A landscape with many valleys, sampled at points; each row gives a point and its height.
From any point a ball takes the steepest step (drop divided by distance) to one of its 2 nearest points. It stops when none of these is lower. Distance is the straight distance between rows; heights are no part of it.
Vive: [121 102  71 131 121 109 158 102 193 140  90 160 117 116 107 132 159  82
 173 125  87 112 144 111 209 130 136  97 119 190  92 204 123 165 107  50
 160  86 154  90 121 197 170 133 134 156  80 138  71 166 131 107 140  97
 115 114 166 165 142 108  97]  height 311
netos: [111 109 117 147 133 103 112  81 220 125  90 128  79 128 106  95 167  72
 162  67 124 165 102 116 199  98 139  71 111 199  98 161 179 144 100 105
 175 116 190 123 113 189 138 111 104 137  84  95  72 167 155 102 114  81
 129  54 219 145 130 105  86]  height 374
Fulob: [156 132  81 141 146 105  73 189 111 177 133 123 119 101 124 186 154 140
 152  64 195 130 149 115 118 150  99 133 161 171 105 146 165 131  91 173
 127 137 182 123 121 101  97  96 190 127 103 139 148 156 119  82 101 155
 172  94  46 116 129 129 159]  height 309
tidan: [142 126 187 136 144 154  77 105  84 137 137 103 137 143 173 103  87 139
  82 105 169 154  99 121 120 131 109 132 137 128 127  43 138 103 112 181
 146 196 116 161 123  95  89 154  79 119 157  87 153 107 136 138 114 104
 131 105 105 116 137  81 110]  height 494
lukol: [118 130 168 171 181  97 135  78 220 116 123 121  73 110  68 105 158  97
 160  69 165 192 110 125 139  95 185  98 109 189  92 159 163 160 122 133
 148  72 174 148 140 145 138  91 180 104 105 115 106 151  97 121 109 140
 142  79 196 130 116 158 163]  height 467
dupi: [135 181 178 147 169 169 127 147 100 140 158 154 184 135 146 138  97 152
 117 123 164 114 172 111 109 177 149 128 146 115 118  87 149 141 113 141
  71 161 144 117 156  74 120 119  87 111 163 101 150  88 100 145 119 124
 140 134  97  93 158 161 187]  height 616
Rar: [127 113 161 123  74 159 137 118  71 127 119 118 141 148 178 110  91 159
  73 147 100 128 102 142 135 123  98 135 105  85 165  83  91  70 168 149
 153 183  70 164 118 132 120 181  60 144 154 101 139 113 141 146 146 101
 112 164 138 131 143  89  75]  height 400
vef: [144 143  68  92  90 132 178 186 109 119 125 144 170 141 155 163 119 162
 124 169 100  90 164 120 107 164 119 150 119 115 113 150 123 141 133  79
  83  88 119  58 157 126 143 126 133 151 154 178 131  98 112 156 114 148
 121 176 110 121 110 183 157]  height 160
Fik: [160 104  82  91 141  83  97 167 120 157 134 105 129  98 121 168 148 113
 135 137 139 149 110 153 110 133 101 147 132 149 118 164 128 144 113 133
 144 114 139 108 137 116  99  98 207 131 112 147 132 146 120 126 147 161
 138 157  67 140 104 138 141]  height 228
fen: [155 113  73 105 135  99  87 192 109 166 134 111 134  99 136 186 137 131
 141 100 162 131 140 134 111 148  94 135 150 155 101 144 148 143  90 158
 120 138 160 100 126 103 108 114 197 121 104 138 137 152 124 100 121 166
 151 127  44 126 111 137 152]  height 273
bal: [121  92 112 123  90 133 170 105 130 135 127 142 127 141 123 126 114 108
 127 163  87 107 119 148 148  97 109 134 118 123 133 155  80 112 133  98
 137 116  99 114 128 192 154 169 147 174 132 130  94 136 123 136 139 140
 136 138 173 163 116 108 102]  height 238
garir: [128 129 129  73 103 168 177  87 140  90 145 108 126 138 110 109 120 118
 120 237  31 121 102 194 102  94 163 156 132  66 163 145  84 126 202 107
 125  90  89 107 122 145 144 136 118 116 128 155 143 112 113 154 149 120
  87 185 170  89  86 133 130]  height 267
Zalez: [124  99 145 140 130 119 147  74 175 123 119 103  98 136 101  99 136  96
 127 115 115 139  97 148 154  72 135 127 114 150 112 138 132 115 123 107
 165 115 145 140 134 191 140 143 147 158 109 107 101 136 136 120 133 125
 140  96 191 173  96 125 105]  height 303
Memip: [124 137  82 164 126 111 148 113 185  96  95 156 106 110 110 114 145 112
 171 123  86  89 139 102 149 116 142 124 115 140 156 166 134  99 136  59
 128 114 135 130 121 168 151 106  97 111 116 144 105 163 146 133 142  77
 106 113 180 136 121 113  84]  height 234
sisi: [122 152  63 136 130  91  66 171 136 110 102 155 111 102 119 153 162 129
 184 115 139 112 141 118  95 141 155 133 136 106 144 163 163 105 112 138
 126 162 169 122  90  89 140  65 147  78 105 162 185 170 131 123 121 115
 130 130  87 117 121 118 119]  height 495
vonev: [ 98 112 243 153 147 124 139  50 196 119 149 103  73 134  73  77 173 111
 124  83 141 213 109 181 112  73 177 105 118 145  94  96 146 149 154 152
 154  83 160 179 139 131 140 123 154 110 105  75 149 137 121 141  97 141
 117  75 221 151 125 149 156]  height 424
zonog: [125 131 184 110 122 141 146  69 186  82 150  96  99 128  93  88 153 112
 113 167  93 161  97 197  99  67 168 139 118 108 157 117 123 126 179 122
 137 110 130 159 117 146 132 132 132  99 113 111 150 121 134 133 132 112
 106 129 189 126  83 126 120]  height 839
guf: [144 112 104  82  90 143  96 111  95 123 115 113 106 117 106 137 117 127
 149 202  70 150  78 172 122 100 116 134 108  74 216 132  71  87 153 141
 195 157  88 160  67 120 136 128 146 118 113 138 142 158 146 143 173 133
 112 185 136 124 115 109  66]  height 359
fuvov: [141 114 216 137 141 124  97  75 145 119 142  75 109 127 116  79 125 112
 105  99 167 176  77 166 115  97 127 131 114 145 134  83 143 147 130 193
 147 144 128 160 128 107 102 130 122 126 128  87 145 110 127 126 101 136
 138  98 151 149 111 113 127]  height 810
sifa: [120 151  54 166 155  96  76 183 131 152  92 160  96 111 111 169 159 117
 183  37 176 107 147  74 168 148 110  80 147 157 136 168 180 113 100 126
 132 132 170 148  87 141 113  72 122 117 118 164 102 173 158  91 115 113
 151  80  87 138 175 121 136]  height 177
durov: [124 130  78 102 104 108  90 138 119 105 105 129 114 102 120 130 143 123
 171 171  91 118 116 129 117 114 128 145 120  84 179 153 111  88 125 122
 167 159 121 156  77 118 132  91 145  86 111 163 154 156 145 142 153 114
 104 161 114 139 109 114  83]  height 448
ros: [120 172 161 163 130 160 140 163 103 112 148 159 169 140 168 112 102 171
  70 124 127  80 160  82 142 155 130 113 108  95 113  74 146 113 147 128
  91 158 117 119 144 123 128 159  51 124 170 122 134  84 134 158 128  91
 115 131 113  92 158 126 145]  height 863
Bil: [ 97 150  95 179 127 124 141 112 197  74 104 159  91 116 113 109 156 102
 175  77 112 104 139  76 151 116 154 103 116 139 157 155 172 108 130  74
 128 129 151 144 108 164 135  93  70 101 109 115 105 187 145 130 139  61
 109  80 206 118 136 111  76]  height 189
bavop: [129  87  61 124 117  83 132 158 115 148 112 136 106  84 117 172 155 107
 162 147 128 138 126 150 142 134  85 132 110 157 126 213 101 153 139  82
 140 103 125  98 118 149 138 114 187 160 110 160  94 146 123 109 160 164
 117 174  77 157 131 137 103]  height 152
zupi: [140 105 183 134 142 118  95  86 118 153 139  85 118 128 131  98 114 114
  95  78 186 155  74 133 141 103  94 135 130 165 134  81 137 129 114 202
 165 159 121 162 129 119  83 147 130 132 128 103 133 118 153 113 115 144
 149  85 132 163 125  90 114]  height 793
bisi: [120 124  64 119 106 103 130 180 105 139 100 144 129 122 153 153 125 148
 150 141 114  93 150  88 135 146  96 126 100 109 141 165 104 100 134  97
 133 133 112 124 117 141 138 123 133 129 139 169 115 149 143 133 142 126
 119 152 100 157 138 129 100]  height 250
marig: [121  95  93 114 125 114  96 179  56 170 129 119 141 146 181 169  97 164
  93 112 156 125 148  76 131 168  83 119 146 117  94 110 110 113  87 177
 146 160 121 132 123 101 108 166 132 130 149 131 134 141 147  97 134 147
 141 131  38 144 162 113 112]  height 122
Buzib: [140 155  78  90 100 140 165 185 111 106 139 130 173 130 149 167 114 157
 122 172 111  90 171 133 101 171 136 157 130 112 107 119 135 158 133  88
  73 110 131  58 172  83 134 110 113 131 141 164 140  95 108 157 116 150
 123 179  92 111 110 197 180]  height 106
dodag: [ 98 163 135 190 149 134 151 138 162 108 118 160 116 135 127 116 143 125
 137  49 168  92 150  55 152 138 151  96 114 139 143 128 190 132 115 117
 104 113 132 154 115 142 137  95  70 110 142 125 132 151 143 124 115 109
 142  69 163 102 164 127 143]  height 94
momat: [152  98 172 118 149 127 101 113  72 185 141  94 159 157 164 131  87 132
  69  99 182 162  91 112 137 148  76 145 135 171 103  62 120 146 111 178
 138 153  90 133 160 119  94 189 136 151 156  95 103  85 131 113 120 140
 159 113  96 146 128  93 124]  height 791
kup: [114 136 194  83 105 169 158  51 171  89 168  94 114 145 100  89 159 110
  98 208  56 171  93 236  98  70 187 139 128  86 146 112 113 122 205 110
 120 104 119 145 115 143 136 164 122 111 115 108 170 113 133 138 140 106
  90 138 192 118  84 134 121]  height 851
Nased: [149 132  87 143 152 103  60 159 104 163 120 126  91 110 130 174 150 149
 176  64 200 137 130 111 126 130  98 119 170 152 110 146 159 105  85 191
 151 150 160 131  94 110  86  94 161 111  88 142 143 173 154  83 113 147
 163  78  54 130 155 103 128]  height 344
zodu: [121 121  58 145 110 106 147 152 120 131  96 163 113 115 140 147 140 134
 180 140  92  93 156 103 154 141 102 116 100 125 152 180  91  96 135  68
 129 116 109 129 105 169 150 128 119 138 129 167  98 159 148 120 146 115
 109 155 131 156 146 124  71]  height 284
riko: [115 158 160 176 168 143 103 142 105 131 121 154 140 130 145 115 136 135
 114  49 194 122 139  68 145 142 139 105 133 147 124  89 178 131 106 184
 131 149 135 175 113  97 113 118  66 116 154 114 152 128 133 124 101 124
 158  66 111  90 172 112 161]  height 199
pivig: [129  82 111  80 106 104  92 153  59 166 142  94 122 126 160 164 102 133
 121 144 139 163 106 140 119 135  71 134 140 118 130 134  81 130  90 169
 158 152 105 129 130 105 106 143 178 140 124 127 121 151 137 110 153 166
 136 161  65 142 128 119 101]  height 117
lesop: [130  83 105 131 109 105 121 117 107 148 115 136  69 114 110 144 128  85
 157 169 116 148 106 157 164  93  69 116 110 146 154 176  61 129 131 114
 178 117 107 116 108 175 152 149 176 174 111 138  68 146 142  99 177 152
 131 170 119 160 129 116  66]  height 55
nivov: [119 112  87 128 136 106 136  96 213 128  87 139 110 122  92 115 169  74
 173  96 105 127 126 108 213 118 138  80 118 203  96 195 152 166 103  70
 165 102 171 107 120 197 148 127 121 149  70 123  64 168 142  99 127  77
 120  83 190 154 134 105  94]  height 341
tor: [124 152 214 125 174 148 168  89 191 117 162 137 149 134  88  95 146 122
 116 129 129 164 132 188  88 122 181 126 123 146 107 104 141 192 149 130
  83  84 138 116 173 119 134 138 164 129 120 105 133  81  89 137 100 148
 127 130 175 103 106 173 201]  height 155
Bagil: [131  98 124 130 111 125 167  87 161 133 117 119 115 145 113 107 127 109
 118 144 100 119 110 141 143  90 128 140 127 140 130 146 109 115 127 103
 143 113 120 132 136 189 146 153 153 164 118 123 103 136 129 134 139 134
 140 120 174 163 105 116 103]  height 272
tes: [125 142  73 118  86 138 195 128 135 105 114 161 136 140 130 131 124 138
 135 190  63  66 169 117 116 140 143 137 117 101 126 175  91 115 152  53
  84  73 116  84 141 161 156 128 112 134 145 189 127 111 111 164 136 118
 100 135 164 111 110 146 126]  height 254
pamo: [159 112 173 124 146 135 131 128  71 165 140 101 178 160 166 131  81 141
  64 104 163 146 107 117 131 155  87 152 129 157  96  74 116 155 121 154
 129 146  97 109 176 124 112 187 133 164 164  81  98  68 115 124 112 151
 157 128 109 134 120 110 141]  height 808
Bizi: [111  97 173 156 129 117 134  64 203 104 120 106  68 137 100  82 158  93
 143  93 119 167 104 136 157  72 159 111 122 154 126 129 159 117 119 112
 164 117 162 155 126 173 137 124 111 135 104  86 109 150 152 121 122 107
 131  60 219 159 114 129  94]  height 337
met: [115 154 140 182 193  95 136  92 218 111 108 138  94 103  56 111 169 111
 175  57 157 177 137  94 151 125 200  94 126 200 115 177 184 170 122 119
 130  63 178 154 129 152 140  62 168  99 108 129 111 166  88 112 106 124
 141  80 181 110 142 158 160]  height 489
Kuf: [129  81  98  81 103 114  99 173  50 170 143 101 136 134 176 168  82 149
 109 131 153 147 119 124 116 167  79 124 152 112 101 107  88 128  84 179
 137 165 104 119 130  90 113 166 165 134 136 121 131 137 136  89 138 158
 136 165  36 138 141 130 112]  height 60
topon: [157 142 179 149 142 149 145 137  95 143 143 121 180 164 173 131  83 153
  63 121 151 126 143 105 128 159 106 148 124 137 103  62 130 141 129 136
  89 145 103 100 189 121 118 174  86 161 176  92 104  57 121 156 114 123
 149 128 120 110 127 130 150]  height 830
Genup: [125 103 103 123  74 138 163 125 112 135 122 141 120 146 143 134 108 120
 138 179  84 104 112 138 144 109  86 133 107 100 156 145  67  98 149 102
 135 124  87 122 120 170 147 174 128 162 139 143 107 137 129 139 144 147
 132 159 160 147 134 105  79]  height 275
Luk: [134 139 119  76  96 159 150  83 134  83 131 107 121 124  98 116 140 124
 134 234  38 140  91 189  97  79 164 154 122  61 193 146  91 113 187 115
 150 116  94 137  94 137 140 118 127  94 117 163 145 128 123 150 156 113
  80 187 161  85  85 130 106]  height 298
Mevu: [118 174 106 114 103 154 179 126 169  88 136 153 129 125 119 112 139 143
 140 195  63  79 168 143  93 125 161 147 127  94 142 154 105 111 174  64
  74  85 113 111 134 134 148 118 106  90 129 181 146 118 130 159 130  96
  82 145 165  91  97 142 132]  height 302
rizar: [130 150 180 108 148 151 193 101 180 110 161 133 164 151  97 101 137 113
  98 162 111 132 148 188  97 119 158 138 138 134  93 115 131 175 150  98
  74  74 132  82 182 126 137 151 161 142 128 123 114  55 103 137 116 146
 126 135 160 101 102 167 201]  height 101
suso: [113 161 122 185 166 137 125 165 123 126 107 159 128 131 124 133 138 138
 127  44 190  94 148  40 157 149 134  98 130 146 132 123 186 130 109 152
 120 121 145 161 112 119 128  99  78 118 147 134 137 148 142 107 104 121
 162  68 122 103 172 129 164]  height 147
revuv: [126 121  71 103 115 109 105 201  80 155 130 134 155 133 172 167 106 176
 115 124 134  99 159  77 120 172 105 115 126 102 103 120 132 115 101 157
 116 161 131 105 123  95 122 138 122 137 140 157 144 140 143 110 128 137
 135 144  54 144 146 127 128]  height 175
mumot: [ 98 118 247 151 131 132 157  55 194 120 144 113  83 152  86  59 182 111
 124  95 110 195 137 157 135  92 164  95 134 132 111  86 148 127 144 125
 137  99 153 174 133 141 141 140 109 118 108  63 139 124 133 146  96 125
 110  46 232 156 142 141 138]  height 399
nekel: [107 176 140 165 121 148 124 170 112  93 130 173 158 128 146 113 126 164
 104 118 131  65 173  58 130 157 136  99 117  81 133  92 160 104 130 141
  94 171 137 133 114  99 140 120  53 105 161 149 158 124 132 143 122  90
 114 116  98  94 171 119 140]  height 880
buv: [143 165 202 150 188 177 100 115  89 145 173 129 174 130 144 119  81 145
 115 119 170 156 147 138  87 166 165 140 156 122 118  67 147 135 103 155
  76 170 129 136 152  66  90 131 114 113 163  64 148  88 102 149 115 125
 155 124 110  86 145 161 181]  height 588
guvub: [138 183 150 138 143 149 158 168 110 135 151 143 190 132 153 154 109 154
 118 132 159 104 186 118 117 184 141 145 141 128 100  93 159 162 115 123
  62 123 157  85 179  73 131 114  97 121 169 120 131  73  98 137 126 141
 149 149  93  99 153 202 209]  height 644
Fuve: [113 110  75 145  77 137 159 141 108 134 101 180 110 142 148 140 110 120
 161 166  81  85 145 109 165 122  93 113  96 100 156 165  61  83 136  73
 120 120  98 115 112 188 150 169 108 156 141 153  99 159 134 132 159 128
 111 159 149 142 147 107  59]  height 318
luken: [123  76  76 117 114  91 144 126 118 146 124 146  91 103 103 169 158  85
 169 176 114 152 102 180 146 104  83 116 106 149 137 209  80 158 148  82
 178  97 116 114 120 163 157 127 183 164  98 151  89 145 122  99 185 171
 115 191  95 153 132 129  77]  height 108
Fumap: [106 181 128 125 154 140  60 131 146  91 125 157 111  95 118 121 175 152
 190 122 156 133 155 115  54 139 209 141 170 115 132 143 173 143 104 159
 106 140 152 156  79  72 141  57 154  69  98 136 201 162 102 127 113 115
 105 124 121  97 134 149 171]  height 542
Kitu: [145 119 130 108 133 107 126 156 108 162 133 108 148 138 141 156 119 138
 103 114 156 120 130 101 132 152  77 141 144 157 119 119 128 147 106 144
 133 113 111 108 150 119 118 142 162 152 135 138 104 109 131 110 115 164
 153 133  96 154 124 128 145]  height 715
kug: [141 136 106 149 149 138  84 160  57 139 145 130 177 137 168 146  95 172
 103 114 152 123 151  94 101 177 129 115 162  99  90  60 151  96  87 172
 117 193 141 111 118  66 122 150  84 123 159 119 163 109 130  95 133 116
 145 143  50 114 162 121 145]  height 339
zelob: [135 135 110  96 103 128  88 131  99 104 106 116 123 114 144 127 115 136
 140 161 103 112 113 119 113 116 126 140 129  76 170 108 107  89 120 162
 167 168 109 170  84  94 116 114 116  87 112 135 161 151 158 137 143 111
 118 154 121 137 116 101  91]  height 420
siduk: [146 121 120  74  81 148  93 106  86  93 111 109 122 111 135 116 110 135
 126 186  81 139  80 163 114 110 132 146 126  67 206 102  90  85 130 167
 185 178  87 174  62  85 130 131 127  90 102 117 167 153 150 135 164 112
 114 175 136 122 110 108  72]  height 388
tibo: [109 143  33 157 140  84 109 194 133 143  96 161 121 110 120 177 155 132
 190  75 143  84 171  74 165 166 114  95 116 144 130 174 165 107 120  88
 127 135 168 127  98 138 140  76 121 116 120 178 112 174 152 107 125 106
 128 120  85 149 153 128 112]  height 134
Debos: [123 169 168 117 177 140 113 121 178 113 150 126 146 112  91 116 144 125
 142 129 147 151 133 150  78 131 189 140 150 139 135 118 138 184 116 142
  91 105 138 136 142  78 128  88 158  92 124 129 159 114  92 147 106 149
 117 146 131 106 129 167 194]  height 138
taf: [144 143 119 125 137 102 139 168 131 137 121 113 155 127 132 154 134 136
 125 124 155 107 138  98 126 152 103 146 130 151 117 127 139 151 111 119
 111 102 133  96 160 120 139 112 156 138 142 151 119 114 119 130 108 153
 155 129 102 137 114 148 161]  height 696
nafa: [116  89 102 136 112 118 127 140  99 155 111 132  80 140 147 138 109 113
 141 126 128 131 114 113 173 102  67 119 113 142 152 150  67 109 123 126
 171 135  90 138 113 177 134 161 141 159 124 124  69 162 154 110 158 143
 137 149 126 159 147  97  61]  height 114
Tufek: [126 163 201 138 188 128 157 102 190 126 150 138 147 114  91  93 143 124
 130 118 153 161 139 157  90 134 184 129 131 166 117 110 154 202 127 150
  82  80 140 132 160 104 131 107 165 117 126 112 139  90  87 130 102 157
 135 131 158  99 129 184 213]  height 184
Kub: [142 151 109  89 134 145 145 153 133 103 161 110 165 121 117 158 128 133
 135 165 123 119 143 163  83 161 157 170 147 108 119 118 139 165 122 109
  83 118 145  74 168  67 114  93 136 112 123 134 141 110 101 154 125 153
 113 184  89 102 115 185 192]  height 27
raz: [128 111 147 128 128 138  92 127  75 147 121 112 133 139 164 117 105 140
  91 101 156 119 108  93 144 129  86 126 124 115 138  73 128 103 126 175
 161 178  96 175 108 111  95 155  83 117 137 119 148 132 158 122 129 115
 137 119 107 140 144  74  94]  height 459
Bora: [130 148 148 177 171 158  76 143  83 142 131 162 146 138 149 117 121 159
 102  62 195 124 129  75 143 153 125 106 153 138 111  76 177 109  92 198
 146 174 142 169 112  81 107 142  65 119 155 110 161 127 137 116 111 110
 161  79  83  86 176 103 152]  height 242
rugiv: [140 116 103  93  89 150 129  94 124 107 124 122 105 117  96 126 127 122
 143 213  59 146  73 184 121  91 135 143 100  84 210 136  73  88 172 123
 177 136  87 152  78 144 146 126 139 125 119 144 135 150 127 138 171 131
 103 180 163 117  97 111  70]  height 335
Tepiv: [112 169  82 148 134 115  71 160 146  92 103 172 113  97 124 139 168 142
 191 104 154 112 156 100  86 142 183 134 149 105 146 167 173 119 104 144
 112 149 176 139  90  88 156  51 136  88 114 158 185 166 111 130 109 109
 121 119 102 105 130 131 150]  height 516
puris: [129 132 141 118  73 163 181 125  84 121 127 133 159 156 161 112  90 147
  86 170  90  86 132 142 130 132 121 144 114  92 123 116  84 113 167 106
  92 125  82 107 154 143 142 181  88 162 149 132 128  77 120 160 121 117
 106 156 157 113 125 109 121]  height 314
sebe: [112 112 204 164 164 114 138  68 200 114 133 101  76 121  69  93 162 102
 132  82 161 188  97 155 118  80 169 108 114 165  97 123 160 153 137 152
 154  82 160 161 148 139 134 114 172 108 108  95 132 140 104 127  99 150
 133  89 199 144 107 150 158]  height 445
pamu: [144 105 142 121 144  96 117 135 130 165 130  94 119 132 124 129 115 114
 117 115 162 135  95 121 140 120  86 139 134 155 126 135 117 143 111 147
 156 105 105 132 139 145 108 133 187 159 122 128 100 124 140 104 133 164
 154 124 123 172 111 117 129]  height 734
kar: [132 159 128  98 152 147 122 136 142  99 157 122 152 114 109 147 140 130
 156 145 131 138 143 166  66 151 186 160 156 106 121 123 149 161 118 129
  83 128 150  94 150  60 125  77 151  89 116 130 168 109  95 155 120 152
 111 175  98  98 130 180 196]  height 80
numi: [142 164 119 135 128 125 143 190 117 142 126 136 177 134 150 165 128 157
 114 118 158  88 174  89 127 176 115 136 137 130 106 108 151 148 109 126
  89 127 145  93 168 100 139 119 106 125 148 146 133  95 110 127 110 153
 153 140  78 115 146 169 178]  height 671
Fepo: [118 121  32 140 133  72 102 191 120 152  99 145 106  89 122 176 152 116
 179  95 143 101 168 107 164 155 102 116 111 162 125 191 143 131 132 100
 129 133 163 124  87 149 130  83 151 121 100 174 107 172 156  94 132 122
 114 138  58 162 149 135 104]  height 97
Beg: [125 118  66 150 128 103 146 119 157 133  87 162 107 118 121 134 140 103
 175 125  95 105 149 103 172 127 120 112 118 162 124 178 121 116 116  60
 146 110 117 123 115 185 154 123 123 146 108 147  84 165 142 114 148  94
 119 132 164 155 134 110  84]  height 274
gep: [154 138 214 140 178 159  84  86  99 141 175  90 156 123 128  99  79 122
 104 120 168 177 107 161  95 137 135 139 152 135 121  54 135 147 105 178
  99 173 129 135 151  69  80 134 121 122 147  60 136  93 108 142 107 130
 145 122 114  96 124 133 159]  height 559
fil: [116  95 144  91  73 158 195  81 132 118 145 136 148 161 112 105  99 107
  89 193  57 107 118 180 137  92 152 145 131  87 119 144  83 133 172  83
 104  78 124  95 151 183 159 175 135 157 145 134 127 100 102 155 133 135
 115 118 179 125  92 126 137]  height 161
sise: [124 125  62 112 115  95 103 197 104 152 116 137 137 119 152 169 123 152
 135 125 131 102 161  80 128 156 105 122 117 110 125 146 126 111 112 137
 133 150 137 111 111 108 127 122 139 128 131 161 142 159 147 119 126 134
 131 137  71 151 135 131 124]  height 211
vosol: [125 120 178 124  75 162 157 110  85 128 137 116 151 160 180 100  93 157
  61 153  93 131 117 148 135 122 121 144 119  98 137  93  94  87 170 128
 115 159  76 139 148 143 123 184  54 163 159  89 136  78 129 155 129 105
 110 147 155 121 134  84 102]  height 364
fadi: [125 119 139  81  87 170 178  82 112 107 141 107 149 155 128  97  99 128
 105 214  55 121  98 202 111 108 140 151 131  85 143 139  78 133 183 107
 108 107  88 100 146 145 144 165 118 148 136 125 141  89 111 151 138 126
 103 173 163 101  91 125 141]  height 224
pafaf: [ 83 164 125 189 135 136 145 135 184  78 111 169  98 114 122 105 152 116
 152  52 137 100 148  58 143 123 154  97 109 126 162 134 180 118 124  97
 103 114 139 171 111 146 136  88  61  96 128 117 122 184 143 129 125  76
 119  69 195 108 154 127 105]  height 145
lor: [139 120 150 101 142 142 194  88 184 100 141 130 147 146  89 107 143 111
 105 178  94 125 128 173  98  97 164 134 134 120  88 143 116 168 154  89
  93  61 144  89 173 152 144 139 173 134 117 138 118  79  94 145 125 146
 120 121 162 111  73 156 184]  height 42
Rikal: [150  95 161 111 143  99 105 116 101 176 143  79 116 130 123 130 106 112
 100 111 190 164  79 134 151 110  67 133 142 173 109 127 115 154 111 187
 178 116 105 137 146 143  86 151 205 163 119 110  88 125 140  88 145 170
 164 108  98 179 117 111 117]  height 751
Fupu: [152  96 173 108 147 117  92 112  80 183 151  81 136 134 147 121  92 121
  81 103 186 168  74 138 137 125  59 144 139 165 108  70 111 136 104 205
 171 152  90 148 142 123  71 179 157 144 130 100 110 114 147 103 133 151
 158 107  95 155 127  83 113]  height 773
kelug: [121 106 153 104 114 148 199  78 185 112 141 127 138 149  97 101 129 108
  97 175  80 112 139 169 127  86 166 145 132 115  97 152 112 146 152  75
 110  72 143  97 163 178 154 155 149 149 126 138 118 101 100 154 123 138
 121 102 175 128  81 142 153]  height 98
Derif: [154 119 203 131 162 171  82  98  75 133 172  86 149 139 164  95  59 136
  87 129 145 168 107 152  96 140 129 147 158 106 131  36 128  97 117 169
 118 203 107 139 142  81  81 157  99 112 158  57 144  93 123 147 119 106
 136 130 108 104 117 117 126]  height 527
Supog: [125 163 126 168 159 150  87 161  76 126 143 166 172 132 158 136 122 174
 116  95 170 108 164  76 114 172 150 109 160 113  98  90 176 108  85 189
 120 186 158 129 114  64 124 129  63 124 155 124 174 115 124  97 128 113
 158 111  64  93 182 125 156]  height 295
dozev: [137 154 181 161 126 168 151 154  97 130 145 145 175 169 181 123  98 168
  49 122 132 110 156  96 132 167 127 132 110 109 101  66 130 118 147 118
  79 151 106  98 173 141 124 180  61 151 177 104 109  58 131 171 126  96
 134 131 122  95 144 124 144]  height 847
lom: [100  94 224 138 115 136 156  53 186 111 134  96  93 172 105  73 155 101
 107 109 112 164 121 147 161  70 154 106 135 127 115  99 138 117 130 104
 148 117 153 166 131 167 139 150  93 142 106  71 116 122 153 140 112 126
 118  41 222 170 131 135 111]  height 371
bep: [133 138 130  94  90 163 173 115  90 111 135 114 163 144 150 112  89 145
 103 193  71 102 119 170 114 139 125 153 132  90 128 124  79 134 166 112
  98 115  76  92 160 119 134 156 105 155 142 135 136  81 113 155 123 131
 106 180 147 113 112 133 145]  height 271
Masi: [122  95  40 127 119  71 117 186 107 155 101 132  98  81 127 181 145 120
 162 112 139 111 154 126 165 149  90 129 109 172 122 213 117 142 133  97
 137 125 147 117 102 148 130  99 180 134  96 159  91 162 138 102 144 143
 111 157  53 159 147 143  99]  height 129
rabed: [146  85  78  97 126  87 120 175 108 161 133 118 125  96 118 180 145 113
 136 146 136 153 120 149 125 128  85 141 119 165 123 197 118 160 122 114
 151  99 124 104 137 129 113 108 221 156 125 144 102 142 121 121 156 180
 131 163  62 144 107 142 133]  height 194
Vokov: [117 127 211 133 123 137 132  75 168  96 148  93 104 129 113  75 145 115
 112 129 126 162 107 178 107  84 150 135 117 128 157  93 136 135 160 146
 128 141 131 166 129 121 117 133 118 116 117  94 155 110 132 131 108 117
 109 110 178 134 111 117 124]  height 826
libo: [132 140  71 111 120  95  75 151 140 102 105 135 115 101 111 142 169 120
 177 152 112 121 128 138  90 124 144 146 123  90 154 166 143 108 128 120
 141 155 157 130  94 104 137  67 149  75 113 168 173 157 135 140 133 117
 105 161  94 126 110 117 115]  height 473
Namin: [128 105 156 118  97 153 108 117  66 137 120 114 131 136 176 112  87 152
  84 135 115 131  99 122 143 126  97 135 115  92 157  70 101  88 147 169
 166 198  82 179 111 113 108 168  73 122 140 101 153 124 148 141 144 103
 114 149 124 138 137  76  74]  height 427
bisen: [131 126  70 102  93 126 183 145 125 115 113 152 150 141 134 146 129 141
 134 186  75  87 149 133 112 147 124 147 122 111 118 173  91 127 147  66
  88  82 111  73 149 147 151 118 140 157 148 186 121 114 105 155 123 140
 113 166 140 118 112 145 132]  height 214
nitid: [118 157  94 175 170 117 100 161 143 148 102 152 101 124 110 145 149 121
 171  32 193 107 130  56 159 148 128  94 156 159 138 157 187 118  99 148
 138 119 162 156  95 134 118  71 106 120 131 147 112 169 145  98  98 124
 163  58 119 117 177 123 145]  height 196

For each start below, name the point where the ball stops.
zodu | Kuf
Kitu | fadi
nekel | dodag
durov | fadi
Namin | fadi
netos | dodag
sebe | bal
